Each row is a point on a tangle of strands that fork, close into loops and nearly touch. The rows are in no order.
In the rows, 128 means zero.
Two points are linked if the straight distance between their rows is under 188. Some points are linked to none.
Q_24: [111 113 139 113 187 110 136 112 126 128  92 136 145  72 153 159 149 102
 135 129 114 135 140 111 146 143 151  91 150 130 137  79 120 129 159 138
 102 188  91 132 128 223  92 125 118 151 137 119 176 158 174 124 171 123]
Q_284: [171 142 136 141 111  95 169 139 222 112 147  73 171 161 148 111 119 163
  54 162 143 152 102 132 114 138 118 129 107 147 148 120 138  90 102 151
  93 163 136 152  87 116 153 135 170 115 132  66 134 124 118 176 143 131]
Q_896: [171 170 111 136 137 124 126 122 210 166 142 119 146 124 162 108 142 128
  64 164 129 163 116 156 143 136 132 137  99 113 126 111 144  96 107 176
  94 185 125 164 105 112 179 142 168 125 132  90 113 129 129 188 167 116]
Q_486: [ 56 101 120 109 164 126 156 132 129 138 154 154  92  65 175  98 134 121
 160 165 134 135 140  94 139  82 172 115 152  78 109 123 167 101 162 133
 158 171 112 144 151 136 112 126 128 180 199 149 150 103 142 123 146 111]
Q_186: [227 121 148 134  86 181 145 141 116 123  96 132 133 132 161 131 152 144
 149 128 138 122  85 169 143 128 129 170 107 168 141 139 170 135 110 120
 138  77 170 132 121  93 152 118 124 164  65 144 102  92  96 128  54 132]
Q_338: [136  93 142  63 120 151 151 170  79  66 164  74  83 182 132 104  87 175
 122  74 149 128 146  86 142 164 112 145 198 155 163 153 121 141 147  99
 122 138  94 155 145 122 108 118  84 113 127 124 120  89 116 161  68  69]
Q_180: [114  98 164 130 129 142  99 157 183  93  91 151 165  55 175  96 127  90
 104 144 137 170 102 157 115 140 178 113 162 121  93 111 129 122  93 149
 108 138 150 132 118 198 103  85 115 138 126 115 173 121 185  66 132 129]
Q_755: [111 142  85 117 129 189  83  91  90 130 131  96 106 196  81 190  95 107
 140  69  95 105 151 119 145 150 106 149 119  92 118 129  97 187 119 121
  98 100 115 127 157 159 104 127 129  85 102 177  91 182 132 124  98 130]
Q_586: [ 64  81 161  90 139 180 158 131 161 107 172 104 124 107 184  92  89 122
 158 145 125 144 105 137  96 120 183 155 147 103  80 135 139 127 107 101
 138 132 114 175 146 153  74  98 150 171 181 143 180  95 158 107 141 156]
Q_381: [128 173 114  94  84  97  99 120 181 117 103 157 150  97  89  95 123  81
 101 127 142 140 117 179 139 150 147  81  92 120 163 140 112  83 102 125
 106 103 144 160 110 148 162 165 185 135 143 100 140 168 135  93 196 185]
Q_164: [145 125 140 107 131  86 159 163 190  88 170  83 144 142 114  93  94 193
  77 134 171 144 139 110 106 117 106 121 146 153 180 152 123  96 124 126
 108 145 139 161 113 160 120 125 143 112 134  63 160 132 129 179 129 125]
Q_500: [163 138 149 153 124  94 104 122 160 116 139 165 181  64 124  98 121 154
 100 159 148 151 134 151  91 112 100 110 133 162 124 153 106 110 102 159
 126 132 161 130 114 166 125  97 127  90 107  72 151 161 135 156 158 125]
Q_958: [137 105 143 132  71  67 158 173  96 102 131 124 117 113  59 110 111 182
 166 137 183  85 113 114 121 108  95  76 128 145 175 128 125 105 177  98
 179 121 119 100 132 145 115 155 122 132 118 107 163 155  95 107 138 111]
Q_775: [196 148 134  87  84 131 116 163 120 120 126 143 102 155 122 101 126 130
  85 118 112 150 145 161 158 175 110 139 116 141 148 175 110 102  78 135
  89  73 151 152 132  82 159 136 148 114  91 112 100 102  92 188 110 118]
Q_8: [134 117  80 128 133 156 135 162 148 122 174  85 130 138 116 161  92 166
 184 141 186 134 131 121  99 101 157 115 136  86 152 166 159 194 140 119
 162  98 127 162 127 153 132 129 158 150 119 178 136 122 148  78  99 150]
Q_389: [201 124 138  82  70 215 121 154  92 102 102 123  99 120 181 119 109 127
 145 112 140 161 103 185 157 145 162 161 121 125 101 158 135 138  70 152
 137  91 157 147 123 129 136  98 127 147  89 146 131  90 124 137  35  92]
Q_893: [121 125 142 208  78  84 178 116 125 127  77 143 147 110 124 121 126 137
 137 188 148 102  80 119  96 105 116  93  93 136 136 109 178  74 162 152
 144 129 135  64  90 108 146 134 149 127 135 121 138 122  95  83 160 128]
Q_851: [137 110 124 200 163 119 131 135 143 116 106 136 153 172 131 142 106 161
  95 127 145 151 163 107  91 108  92 145 148 164 141 149 142 129 110 159
  99 132 156  83  87 150 138  87 114  54  77 109 139  95 119 156  71 115]
Q_671: [133  87 166  61 171  77 140 158  90  93 168 153 109 105 124 114 155 152
 157  96  84 146 170  80 120 164 107 139 179 167 137 173  94 124 133  83
 128  93 112 164 161 168  75 134  92 145 120 105 140  88 146 180 158 139]
Q_722: [106 132 107 163 135 154 130 148 123 120 134 161 111 128  80 151  88 131
 135 128 157 121 159 104  77 144 106 126 168 114 153 160 164 151 119 152
  80  88  99 128 111 204  93 122 132  53  87 174 141 129 146 102 132 139]
Q_354: [ 94 138 135  67 127 170 130  64  55 112 149 139  77 102 142 118 101 117
 137  75  89 108 126 127 164 179 123 130 144 123 114 118  76 126 133 176
 103 162  81 126 160 155 111 122 137 104 125 125 115 152 138 187 139  83]
Q_20: [171  90 154 112  98 131 149 107  52 106  94 113 139 115 161 169 120 140
 161 131  59 171 133 149 177 179 143 101  88 141  71 153 102 112  89 139
 122  87 144  79 114 112 116  65 141 154  88 136 149 121 104 159  87 102]
Q_921: [ 80 129 108 114 171 122 128  92 125 142 140 168 122  80 124 127 141 110
 184 164 116 142 138 102 131 101 164  92 106 100 107 164 133 114 142 136
 153 120 134 140 141 149 135 136 164 178 178 144 141 142 148 126 175 170]
Q_965: [118 171 129 189 127 171  76  28 114 149 142 205 152 106 108 143 118 121
 152 151 129 119 132 151  77  91  90 150  90 147  84 168 107 122  99 130
 174 124 159 109 117 140 129  92 143  67 101 128  83 179 128 172 164 155]
Q_601: [ 67 141  55  66 171 137 126  94 140 131 153  73  77 152 117 120 100 138
 138 102 193 137 129 121 160  58 103 112 148  91 170 103 123 118 185 109
 181 184 132 149 150 114 161 194 114 136 209 120 105 174 139 138  93  95]
Q_878: [132 138 135 145 105 124  31 112 120 142  71 149 151 145 114 140 155  69
 119  85  93 114 116 171 160 112 124 145 118 135  84  92  88 173 114 112
 159 125 164  79 148  78 148 104  85 127 122 121 101 169 130  63  83 114]
Q_698: [120 171 117  91  94  69 115 144 188 111 119 139 133 118  80  83 108 111
  69 111 168 140 150 151 156 130 119  85 112 134 224 139 113  76 116 145
 105 121 143 147 116 155 164 165 194 106 135  83 158 167 120 127 151 143]
Q_548: [118 123 104 145  93 144 148 112  92 138 151 109 102 139 131 155 118 159
 193 146 136  95 104 121 138 101 146 121  90  98 115 141 152 147 153 126
 174 113 128 104 142  75 143 130 153 168 141 170 110 125  97 116 118 132]
Q_445: [202  84 160 100 162 124 147 117  66 118 104 135 148 117 116 179 169 146
 191  96  92 115 130 118 131 144 107 122 144 183 127 129 103 154 159  74
 156 123 114 131 141 177 103 111  75 181  63 141 141 123 133 144 122 131]
Q_485: [144  97 122 164 112 115 147 178 107 107 110 151 130 101 151 134 104 141
 127 157 137 180 147 131 117 153 151  93 155 105 116 161 162 134 114 173
 104  94 123 103  85 157 133 106 144 108  85 156 150  77 141  86  96  97]
Q_710: [173 151 109 165 137 136 134 139 152 182 133 127 142 112 153 141 157 132
 112 175 118 135 115 146 135 120 139 131 112 100 100  99 151 132 138 162
 122 169 125 137 111  97 164 134 139 144 121 127 110 115 126 144 149 103]
Q_448: [165 149  94 122 154 208 148  95 124 131 130 113  95 181 133 155 112 136
 133 107 162 116 144 109 127 110 118 168 125 127 168 133 157 128 140 156
 117 153 128 155 121 146 171 133 156  99  84 149 107 109 119 188  95 115]
Q_353: [ 67  90 138 104 179 137  91  70  99 126 109 109 130 137 173 147 124 104
 143 101  75 170 144 117 174 111 148 134 117 134  61 119  85 145  99 143
 136 146 157  84 150 100 145  77 118 146 144 127 139 135 134 149  66 112]
Q_470: [174 138 100 157  98 136 129 219 189 142 177  85 141 138 108 140 121 165
 121 166 180 156 141 143  96 121 148 135 149  81 135 158 158 184 108 120
 111  78 121 160 115 121 137 148 141 132 107 168 125 105 141  67 101 142]
Q_259: [160 106 145 180 154 127 148 110 150 122  56 138 150 188 167 127 152 115
  76  94 115 143 131 117 130 120  91 168 133 190 139  84 146 103 123 161
 106 156 152  83 106 114 169  98  90  87  83  98 126  88 105 153  58 104]
Q_700: [146 124 105 131 132 183 138  90 101 135 138 120 100 174 120 158 131 138
 170 116 125  88 130 118 125 108 117 169 109 141 132 147 147 147 133 115
 144 103 148 135 151 108 144 115 128 136 100 165  90 122 105 168 106 152]
Q_673: [ 40  90 128  64 188 154 192 124 130 123 168 104  76 125 179 109 123 125
 140 127 145 142 150  82 147 113 179 139 153 104 149 122 157  91 168  94
 145 177  87 175 152 126  97 148 127 177 219 158 138  81 150 141 135 125]
Q_865: [147 135 155 174  75  49 162 143 103 113  75 162 149  93  77 125 138 142
 142 165 155  92 116 114  98 118  88  61 123 156 165 109 146  72 186 112
 143 118 119  84  96 133 114 152 128 130 125 112 167 152  93  77 183 129]
Q_971: [ 79 134 120 194  85 117 156 105 109 146 113 103 135 134 142 152 122 127
 157 176 127 102  97 124 129 112 151 103  70  97 101 101 155 132 145 157
 147 138 116  49 114  69 142 136 170 137 149 152 123 131 104  71 141 137]
Q_872: [148 124 103 172 144 131 130 140 106 106 106 145 144 142 102 165  96 154
 128 134 154 148 172 109 117 126 118  95 141 123 156 154 143 147 127 166
 110 112 130  89  94 190 140 113 147  78  62 137 149 129 143 122 100 117]
Q_602: [140 133 109 114 140 192  77 135 148 162 190  63 150 116 163 147 111 137
 174 141 139 120  92 175 104 103 165 169 128  84  62 123 116 247 116  93
 179 113 124 176 148 124  86 109  95 170 155 172 115 145 169  79  84 147]
Q_804: [105 110 117 129 149 123 139 162 147 136 150 169  94  89 181  76 155 137
 138 168 145 159 136 120 127  81 181 138 146  90 117 160 176  99 139 143
 174 140 158 149 131  74 177 124 122 176 164 135 124  59 131 138 111 109]
Q_108: [119 162 100 156 139 167  70 122 140 162 148 129 144 171  76 178 135 102
 135 111  98 106 142 137  97 137 113 165 118 103 102 146 109 191  92 100
 107  85 129 141 139 134  92 129 114  95 116 161  92 158 142 105 151 185]
Q_139: [172 130 158 163  58 134 128  80  80 128 119 172 142 114  82 108 123 145
 174 122 154  68  72 161  96  98  66 130  86 188 126 130 106 121 142 107
 194 125 142 101 140 121 122 117 107  90  93 110 104 177  73 149 145 135]
Q_768: [101 166 126 195  99 143  50 115 173 152  97 159 147 118 140 101 147  72
  84 125 131 120  92 176 135  89 145 162 118 118  60  84 109 150  99 145
 154 160 147  89 134  77 161 118  94  88 138 113  91 161 142  80 116 114]
Q_590: [170  88 167  94 200 103 141 120 106 123 140 143 149 117 138 147 177 147
 178 111  77 133 132  96 103 144 101 148 148 198 108 147  96 128 130  57
 137 112 135 157 141 166  82 102  74 169 102 110 139 101 150 188 156 170]
Q_655: [210 129 149 115  83 119 143 120  43 142 111 143 142 102 116 170 142 138
 160 144  48 138 130 157 169 202 114  89  86 132  79 150 100 115 110 133
 108  86 121 111 108 111 108 112 155 142  80 130 122 141 102 157 170 127]
Q_620: [149 135  80 110 136 157 123 152 142 158 204  57 139 117 130 163 102 171
 186 150 144 132 116 156 101 108 157 120 112  65 101 144 125 212 146 100
 166 117 117 192 135 141 102 130 140 165 153 163 122 152 148 112 134 142]
Q_507: [106 112 137 155 134 116 176 129 134 128 150 141 117 104 154 118 103 151
 110 171 105 138 128  92  80 156 111 125 158 136 112 137 168 102 128 164
  68 122 109 134 103 163  84 130 149  99 135 144 140  85 130 156 174 139]
Q_82: [ 70 118 166 130 111 106 160 131 127 163 120 155 122  81 170  83 150  88
 119 173  90 142 108 147 163 157 182 102 102  78  82 102 146  81 112 156
 104 144 111 114 127  78 140 145 177 171 181 134 145  86 126 118 177 119]
Q_257: [100 143 139 104  90 128 124  42  62  97 133 171  91  95 119  99 105 127
 158 102 109 102 111 143 149 144 106  98  94 153 116 142  84  95 127 163
 154 138 121  98 140 144 136 126 155  98 123 104 127 169 106 177 156 119]
Q_683: [145 134 123  98 152 135 159 108 123 103 139 124 122  79 144 138 119 144
 136 118 139 121 129 116 133 145 117 107 157 141 162 109 122 115 164 159
 103 182  88 164 129 227  94 135 130 117 115 109 158 160 148 179 171 103]
Q_988: [112 122  81  45 157  85 152 146 171 110 142 112 116 120 101 115 138 146
 106  97 177 166 156 128 171 101 152  79 121 120 207 146 124  77 156  75
 154 134 147 169 135 134 162 198 135 171 195 110 136 135 147 140 129 152]
Q_336: [153 162 116 164 174 125 153  60 149 173  64 148 167 169 125 183 185  78
 122 128 120  99 138 116 119 105 102 140  82 165 179  62 157  82 163 119
 121 174 130 127  97 134 167 153 151 143 111 132 112 151 115 136 174 179]
Q_737: [146 117 148 156 115 135  65 139 172 108 107 131 206  70 137 124 123 116
 126 151 141 157  88 178  87 109 156 120 138 132  70 127  95 159  77 109
 163 123 171 112 116 159 102  79  86 134 112  95 143 157 185  49 118 136]
Q_330: [125 131 145 166 127 149 122 135 176 134 113  91 159 167 161 139 130 118
  89 134 108 131 105 135 117 138 139 174 124 142  89 111 133 152  74 128
  92 126 142 108 118  98 115 108 113 112 124 126 124 107 142 108 102 151]
Q_157: [122 139  87  79 142 110 125 103 104 130 137  89 104 153  77 136 126 157
 151  84 176  98 127 126 161  82  86 110 130 132 173 103  97 130 185  93
 178 166 126 138 154 131 148 178 105 132 140 106 114 195 110 152 107  91]
Q_911: [110 130 158 133  97 162 165  87  76 155 146 131  96 125 130 115 124 119
 133 139  76  75  74 120 119 178  98 158 122 143  70 100 129 129 126 123
  91 134  84 114 144  98  72 135 119 104 129 141  91 114 103 160 184 131]
Q_195: [185 143 116  81  92 166  86 141  79 114 123 165  89 107 132 112 118 118
 129 102 116 161 156 171 164 151 131 135 125 109 105 184  98 127  76 154
 136  73 156 148 141 106 168 112 141 121  87 133 108 113 111 184  82  91]
Q_772: [198 113 145 117 118  96 111 123  55 137 106 148 139 141  67 154 164 142
 157  86 107  89 146 125 150 133  72 113 129 170 141 119  87 143 171  82
 158 118 120 117 148 135 123 118  78 133  72 116 131 166  98 154 126 108]
Q_970: [157 172 119 193 122 134  71 141 131 183 149 160 154 155  54 171 143 137
 108 143 123 115 172 134  96 117  81 149 120 123 128 155 110 169 112 108
 117  90 135 123 115 113 131 125 123  65  90 139  99 159 121 139 144 151]
Q_819: [138 132 124 224 144 112 156 112 105 139  88 163 141  99 140 158 130 149
 158 204 146 124 133  97  82  82 129  89 120 124 133 133 189 100 183 180
 146 139 136  77  81 147 138 120 139 134 121 147 139 118 110 105 147 122]
Q_514: [101  73 179 116 163 115 117 131 160 109  96 120 170  68 169 126 129  96
 141 139 127 151 105 130 129 134 176 103 165 142  92  71 119 140 143 108
 124 168 115 120 133 220  71  94 104 170 150 123 196 143 187  73 142 121]
Q_765: [149 129 137 101 117 139  88 164 170 141 137  90 144 151 129 115 179 109
 131 111 116  92  89 166 127 132 148 181 118 136 128 116 127 176 116  46
 156  73 153 169 170  74 111 149  86 194 150 145  90 115 127  79 104 178]
Q_833: [112 118 120 132 156 123  97 167 195 138 144  83 179 153 143 160 130 105
  91 140  97 174 147 141 117 164 175 146 128  86  84 134 111 171  48 120
  79 100 137 147 122 136 118 116 140 134 150 130 137 118 166  80 138 172]
Q_661: [150 127 116 155 147 179 167 165 127 174 134 113  93 120 201 132 135 131
 133 160 135 147 128 126 149 117 167 153 149  87 112 100 185 150 159 160
 122 178 103 130 113 102 143 127 124 150 127 173 126  65 134 128  94  68]
Q_823: [196 131 143 104 100  85 118 135  66 122 138 145 138 121  80 153 133 165
 130 109  87 120 149 140 149 182  74 100 126 154 132 145  74 130 130 119
 111  97 114 130 124 138 103 128 125 102  74  98 136 161 113 174 170 129]
Q_993: [132  94 139 100 146 128  90  81  71 112 135 104 148 113 165 175 121 129
 162 129  54 171 151 132 154 146 132 130  92 131  35 157  70 151  74 128
 147 103 167  84 149  96 102  50 120 152 121 118 129 158 129 176  88 113]
Q_808: [157 109 156  76 137  92 164 190  88 108 195 113  90 130 115  82 129 187
 111 115 129 125 158  80 123 161 100 136 197 153 179 159 117 126 158 108
 117 123  87 174 156 128  89 146  94 115 122 107 116  79 113 205 146  92]
Q_175: [159 142 147 117 125  90 123 112 143 109 163 162 138  50 144  78 142 148
  95 144 125 128 136 132 125 132  94 111 146 156 159 135 111  92 148 184
 100 153 121 157 133 184 105 129 126 104 126  78 146 164 142 186 178 104]
Q_377: [116  98 134 188 130 104 170 174 134 136 100 145 127 112 158 123 114 139
  91 171 113 157 132  96  89 154 128 125 175 129  92 112 194 123 131 170
  67 101 109  95  89 157  92 124 126  97 110 160 140  52 134  70 121 102]
Q_71: [ 71 104 123  69 159 170 196 140 152 116 130  50 103 177 172 125 127 110
 115 106 152 130 118 105 177 138 183 151 129 104 178  86 156 110 153  88
 125 162 101 145 138  92 119 160 131 166 201 162 117  84 139 102  96 124]
Q_218: [111 174  86 115 164 198 134  78 129 137 107 137  79 186  98 153 124  89
 104  71 162  96 156  95 143 112  98 165 127 120 211 107 134 105 154 133
 112 158 105 159 140 160 169 171 155  90 103 146  99 137 124 187 127 126]
Q_64: [128 130 121 107 121 176  69 126 143 139 162  67 137 161 137 146 127 121
 174 109 112  83  87 158 113 119 139 193 115 114  82 123 129 231 111  67
 168  65 148 150 185 101  73 121  86 166 144 176  89 156 139  69  63 169]
Q_702: [ 90 156 138 110 110  92 123 104 145 146  95 146 161 113  98 129 147  59
 122 135  89 123 103 156 135 172 153  85  77 116 127 107 110  93 116 113
 100 111 115 136 114 128 125 157 168 159 166 122 146 160 137  67 225 206]
Q_506: [117 115 150 139 112 143 158 140 122 149 102 178  99  73 192  75 147 114
 123 165 110 163 100 157 137 134 174 136 125 112  90 138 165  82 112 165
 126 120 147 123 112  85 165 120 140 162 136 142 129  45 109 135 125 112]
Q_663: [ 72  96 167  48 142 155 141 112  84  66 170  71  89 156 177  86  81 134
 120  63 103 141 134  86 149 177 137 160 181 143 117 132  83 136 126 123
 109 150  85 147 155 126  90  95 107 116 174 114 132 115 141 161  90  85]
Q_932: [ 68 176 131 119 125  58 109 100 156 116 114 181 110 132  80 107 126  89
  72  95 141 106 172 110 134 131  93 103 132 156 232 133 126  71 132 167
  77 128 124 119 115 159 135 162 167  72 153  99 155 163 113 141 165 156]
Q_173: [110 126 115  49 158  54 127 142 152 106 132 108 138 163  59 128 134 139
 110  71 137 152 167 125 165 128 118  91 117 155 220 154  83 102 143  54
 120  97 146 159 134 144 146 175 132 140 156 101 150 153 125 128 138 173]
Q_913: [127 162  99 111 141 191 143 139 160 158 117 140  99 136 106 132 137  75
 116 109 135 104 117 130 117 157 143 162 147 114 158 118 158 134 116 118
  74 119  92 178 130 167 125 169 138 132 115 176 100 110 150 115 166 162]
Q_824: [ 52  99 147  83 152 119 156 112 124  88 140  94 111 154 146 112 109 113
 116  88 104 135 126  86 150 156 146 128 139 135 138 125 111 112 116 127
  99 145 111 128 142 137 119 120 129 127 163 114 151 118 141 139 127 132]
Q_656: [126 138 114 122 192 111 114 159 206 134 167 110 144 158 101 104 111 162
  81 127 188 139 175  97  86  89 101 155 167 153 189 152 134 135 126 115
 109 154 145 179 136 165 131 122 105  99 134  87 146 140 139 183 114 136]
Q_956: [ 69 115 144 154 102  51  97 158 110 119 139 135 138 174  93 133 142 115
  96 104  57 133 156 102 139 178 109 128 128 115  96 130  98 138  93 138
 103  88 116  84 142  60 107 126 110  92 158 109 123 125 118  87 145 133]
Q_270: [165 114 160 163 104 158 102 115 162 120  96  94 202 104 175 139 134 134
 151 144 147 129  50 190 118 104 169 135  94 148  88  88 119 170 111 114
 169 141 175  94 122 118 123  93 116 167 111 104 133 158 146  54  84 144]
Q_639: [ 49 151  81  98 145 160 153 113 163 132 120  83  87 160 154 122 120  75
 101 117 160 107 102 115 158 125 167 139 110  86 162  75 143 107 145 134
 125 194 101 132 141 105 146 172 148 137 201 148 113 124 136 111 132 118]
Q_102: [ 78 104 148 110 174 110 130  66 111  87 108 113 129 137 170 142 122 120
 120  83 102 162 132  99 166 130 135 127 118 170 117 119  88 102 120 153
 113 174 138  90 120 137 163  95 129 130 129  99 148 139 133 178  93 108]
Q_296: [186 109 157 154 101 101 139 124  81 130 109 156 132 107  86 123 166 162
 182 128 153  65 107 128 107  89  82 105 128 163 145 119 125 139 184  86
 202 131 130 101 140 120 125 126  76 147  95 118 123 144  95 118 124 110]
Q_383: [151 109 129 171 151 156 145 149 133 123  78 108 119 165 182 141 146 132
 119 121 134 134 133 112 157 111 141 156 132 139 138  86 174 138 154 161
 123 149 139  80 109 104 164 119 101 124  87 143 123  74 119 109  42  79]
Q_953: [102 152 129 168  88 168 110  72  81 144 154 170 110 126  98 138 109 125
 144 141  94  80  94 136  86 147  88 158 102 143  72 148 123 137  91 133
 125 111 117 103 128 120  78 113 122  50 113 141  85 150 107 153 182 157]
Q_832: [174 165 109 174 139 148  90 140 147 177 127 168 141 121 101 128 163 117
 116 148 143 124 145 150 110  97 120 145 132 117 122 134 135 141 138 129
 144 125 141 148 123 114 179 139 121 122  97 138 100 139 128 130 138 136]
Q_205: [ 69 113 132 142 120  97  74 162 123 101 157 114 107 185 136 102 112 130
  84  97 100 133 162 103 133 141 107 157 166 108  79 136  97 164  98 156
 120 123 132  86 153  53 124 102  78  77 162 104 111 116 122 117  70  84]
Q_444: [ 73 115  99 125 154 180 121 116  92 108 140 126  89 177 115 160  78 119
 141  72 122 121 160  93 118 158 120 138 156 104 132 146 129 166 110 158
  92 120  91 120 139 174 104 111 130  59 114 167 123 127 138 118 101 120]
Q_521: [ 97 111 140 120 171 147  96  83  73 165 127 177 139  67 122 149 142  80
 195 147  95 132 135 131 115 124 169  92 113  77  62 152 101 173 131 121
 164 114 114 119 153 148 104 112 141 173 153 176 130 149 150  71 161 157]
Q_182: [ 74 168 121 157  85  59 146 112 142 113 109 143 104 138  98 108 116  98
  64 136 144  86 116 113 138 145  89 105 112 132 181  91 140  67 139 187
  90 151 103  93 109 113 134 174 162  68 149  92 133 160  99 133 181 118]
Q_299: [ 88 171  99 146 116 124 144 120 173 132  92 111 110 137 141 113 133  75
  77 139 162  98  98 128 152 121 129 135 113 112 153  51 148  84 143 167
 117 202 109 111 124 109 155 161 138 114 164 111 120 147 125 122 154 102]
Q_591: [241 154 114 160  77 148 145 217 165 150 144  77 139 158 115 145 126 170
  95 154 149 135 119 155 126 148 121 153 130 133 129 148 157 162  97 122
  80  75 130 149 100  97 138 163 136 114  70 146 105 101 111 110  85 127]
Q_308: [ 89 142 151 100 129 182 142  95  86 125 158 155  73 103 152  91 109  98
 109 109  99  95 111 114 113 183 117 166 174 136 112 119 125 123 115 167
  83 147  83 149 154 142  82 122 113  78 135 134 103 108 140 181 166 107]
Q_427: [166 115 138  81 127 159 109 164 118 131 165  90 124 117 157 118 118 151
 145 112 128 137 104 153 141 133 146 137 159 111  91 115 105 176 139 114
 161 165 109 175 146 138 104 117  88 154 142 114 127 125 150 137  96  74]
Q_137: [ 72  90 152 120 133 170 200 140 132 119 175 108 105 125 182  94  73 134
 143 171 119 135 124  98  77 147 152 150 156 107  87 137 171 119 114 134
  92 119  80 156 121 150  65 106 164 120 164 167 166  72 140 117 160 143]
Q_18: [216 145 131 150  76 147 166 160 130 140 107 119 123 179 120 130 135 149
 100 132 122 123 117 135 127 152  87 158 113 169 141 145 157 114 109 123
  78  86 149 127 111  92 148 146 142 106  72 137  95  90  81 154  93 130]
Q_802: [142 140 132 221 164  72 133 125 103 154 112 180 162 121  81 160 137 165
 144 192 143 111 179  76  71  78  87  89 127 142 148 166 157 113 177 133
 138 109 138  89  95 146 125 119 130 108 111 133 144 134 108 130 159 149]
Q_268: [ 93 125  96  68 142 136 158 125 172 103 160 108  94 128 132  83 123 159
 133 121 198 128 115 121 137  54 147 129 133 123 176 135 156  82 161  80
 197 160 156 168 155 100 157 170 116 166 200 113 121 125 130 146 107 134]
Q_355: [151 155 123 137  53 154 108  62  96 122  96 158 126 121  89 123 106 120
 173 109 144  94  79 174 136 109 110  95  69 149 129 135  99 114 129 131
 178 123 148 102 128 126 164 125 166 119 108 120 111 187  96 135 148 145]
Q_900: [120 137 101 126 143  93 141 113  53 127 104 116 109 121  93 183 146 148
 179 125 146  93 138 103 158 115  99  72 113 121 156  83 109 125 202 125
 172 181  97 104 132 161 130 171 120 153 131 128 138 192 124 129 148  79]
Q_40: [177 130 142 165 122  87  72 164 180 122 112 133 196 113 106 127 136 132
  88 137 133 148 126 160 105 125 111 114 143 156 120 113  96 152  99 116
 127 136 162 117 108 141 125 102  96 101  97  67 137 160 152  95 133 124]
Q_927: [154 129 148 116  68 113  78 156 131 128 101 134 134 148  89 108 177  94
 127  87 108  86  87 166 147 141 125 150 124 153 119 106 107 147 115  64
 159  90 151 123 159  63 121 139  70 165 126 124 102 137 111  70 111 140]
Q_277: [118  99 120 160 117  90 114 168 129 121 135 137 118 118 148 104 153 145
 149 153 145 144 137 120 125  75 165 121 140  90 110 150 159 151 141 129
 199 107 167  92 131  43 173 112 111 183 141 150 114  73 117  77  61 104]
Q_999: [108  78 130 122 140 100 103 204 136 101 153 110 106 160 152  97 136 146
 102 114 128 163 167 107 143 117 148 139 170  91 104 143 133 154 111 131
 157 112 138 113 142  69 150 109  87 145 145 132 125  67 134  92  51  78]
Q_493: [118 172  94 118 145 167 138  59 114 145  60 161 105 164 116 163 152  65
 131  77 130 110 151 121 163 121 125 131  95 133 185  89 139  77 154 132
 130 149 126 123 117 148 189 162 174 135  98 151 124 135 121 144 142 148]
Q_690: [141 144 103 137 154 134  97 153 157 157 155 150 126 133  96 102 124 156
 120 142 190 142 162 128  96  55 119 146 150 128 158 173 126 154 128 120
 168 117 169 153 141 126 173 120 124 118 112 126 122 137 125 157  88 130]
Q_123: [144 126 135 108 154  22 125 166 154 133 115 128 170 157  84 139 173 146
 105 118 123 141 178 109 146 120 119  93 122 159 190 123 115  99 158  58
 132 116 151 134 111  96 153 156 110 165 139  88 156 131 116 110 156 169]
Q_574: [108 137 106 108 138 176 126 149 196 135 176  91 138 119 171 111  90 135
 121 162 144 176 118 156  96 120 189 152 126  78  86 151 133 159  73 140
 111 125 129 186 122 137 126 108 158 147 166 137 146 110 166 117 129 154]
Q_571: [ 85 149 131 130  90  61 136 138 120 128 130 136 114 138 111 109 136 105
  81 114  86 113 129 120 158 181 116 112 116 113 141 111 121  88 124 159
  83 124  97 110 132  79 135 167 152 109 154 100 117 128 115 123 181 126]
Q_312: [134 140 128 182 156  50 120 142 152 152  88 164 169 157  89 151 158 126
 117 144 136 140 179 101 109  84 112  99 119 157 189 140 145  96 152 112
 124 118 164  98  90 102 171 128 135 132 122 115 148 118 111 113 135 169]
Q_553: [ 83 129 163 140 115 115 146 124 125 169 113 142 151  70 125 128 144  82
 137 184 102 119  94 135 127 157 168  95  94  86  88  89 140 103 127 134
 103 129  87 120 127 131  93 160 171 170 182 156 148 137 137  64 223 159]

A fork is a point with three links, a tip a point with one. Leave the first point through the second and follow the links. Name the first fork or tip that comes.
Q_900 / Q_157: Q_893
Q_671 / Q_808: Q_772
Q_872 / Q_485: Q_330
Q_18 / Q_591: Q_768
Q_768 / Q_878: Q_18
Q_965 / Q_953: Q_296
Q_330 / Q_833: Q_872

How many points has the smallest loop of links through each point below? Write - if it is on no loop.
Q_40: 8
Q_571: 12
Q_932: 14
Q_851: 12
Q_710: 7
Q_20: 14
Q_195: 5
Q_355: -

A tip is a point with one link. Name the tips that can be reached along the links from each point below, in the order of the rows.
Q_64: Q_768
Q_698: Q_521
Q_893: Q_965, Q_336, Q_900
Q_514: Q_270

Name the points in between on the shortest way along the links from the first point to the second, in order.
Q_710 / Q_137: Q_661, Q_383, Q_259, Q_851, Q_872, Q_485, Q_377, Q_507
Q_338 / Q_893: Q_808, Q_671, Q_590, Q_445, Q_772, Q_296, Q_958, Q_865
Q_157 / Q_354: Q_601, Q_268, Q_988, Q_173, Q_123, Q_312, Q_802, Q_819, Q_893, Q_865, Q_958, Q_296, Q_139, Q_355, Q_257
Q_993 / Q_493: Q_20, Q_655, Q_823, Q_772, Q_296, Q_958, Q_865, Q_893, Q_971, Q_548, Q_700, Q_448, Q_218
Q_927 / Q_389: Q_765, Q_64, Q_602, Q_620, Q_8, Q_470, Q_591, Q_18, Q_186
Q_970 / Q_574: Q_108, Q_755, Q_444, Q_722, Q_872, Q_485, Q_377, Q_507, Q_137, Q_586
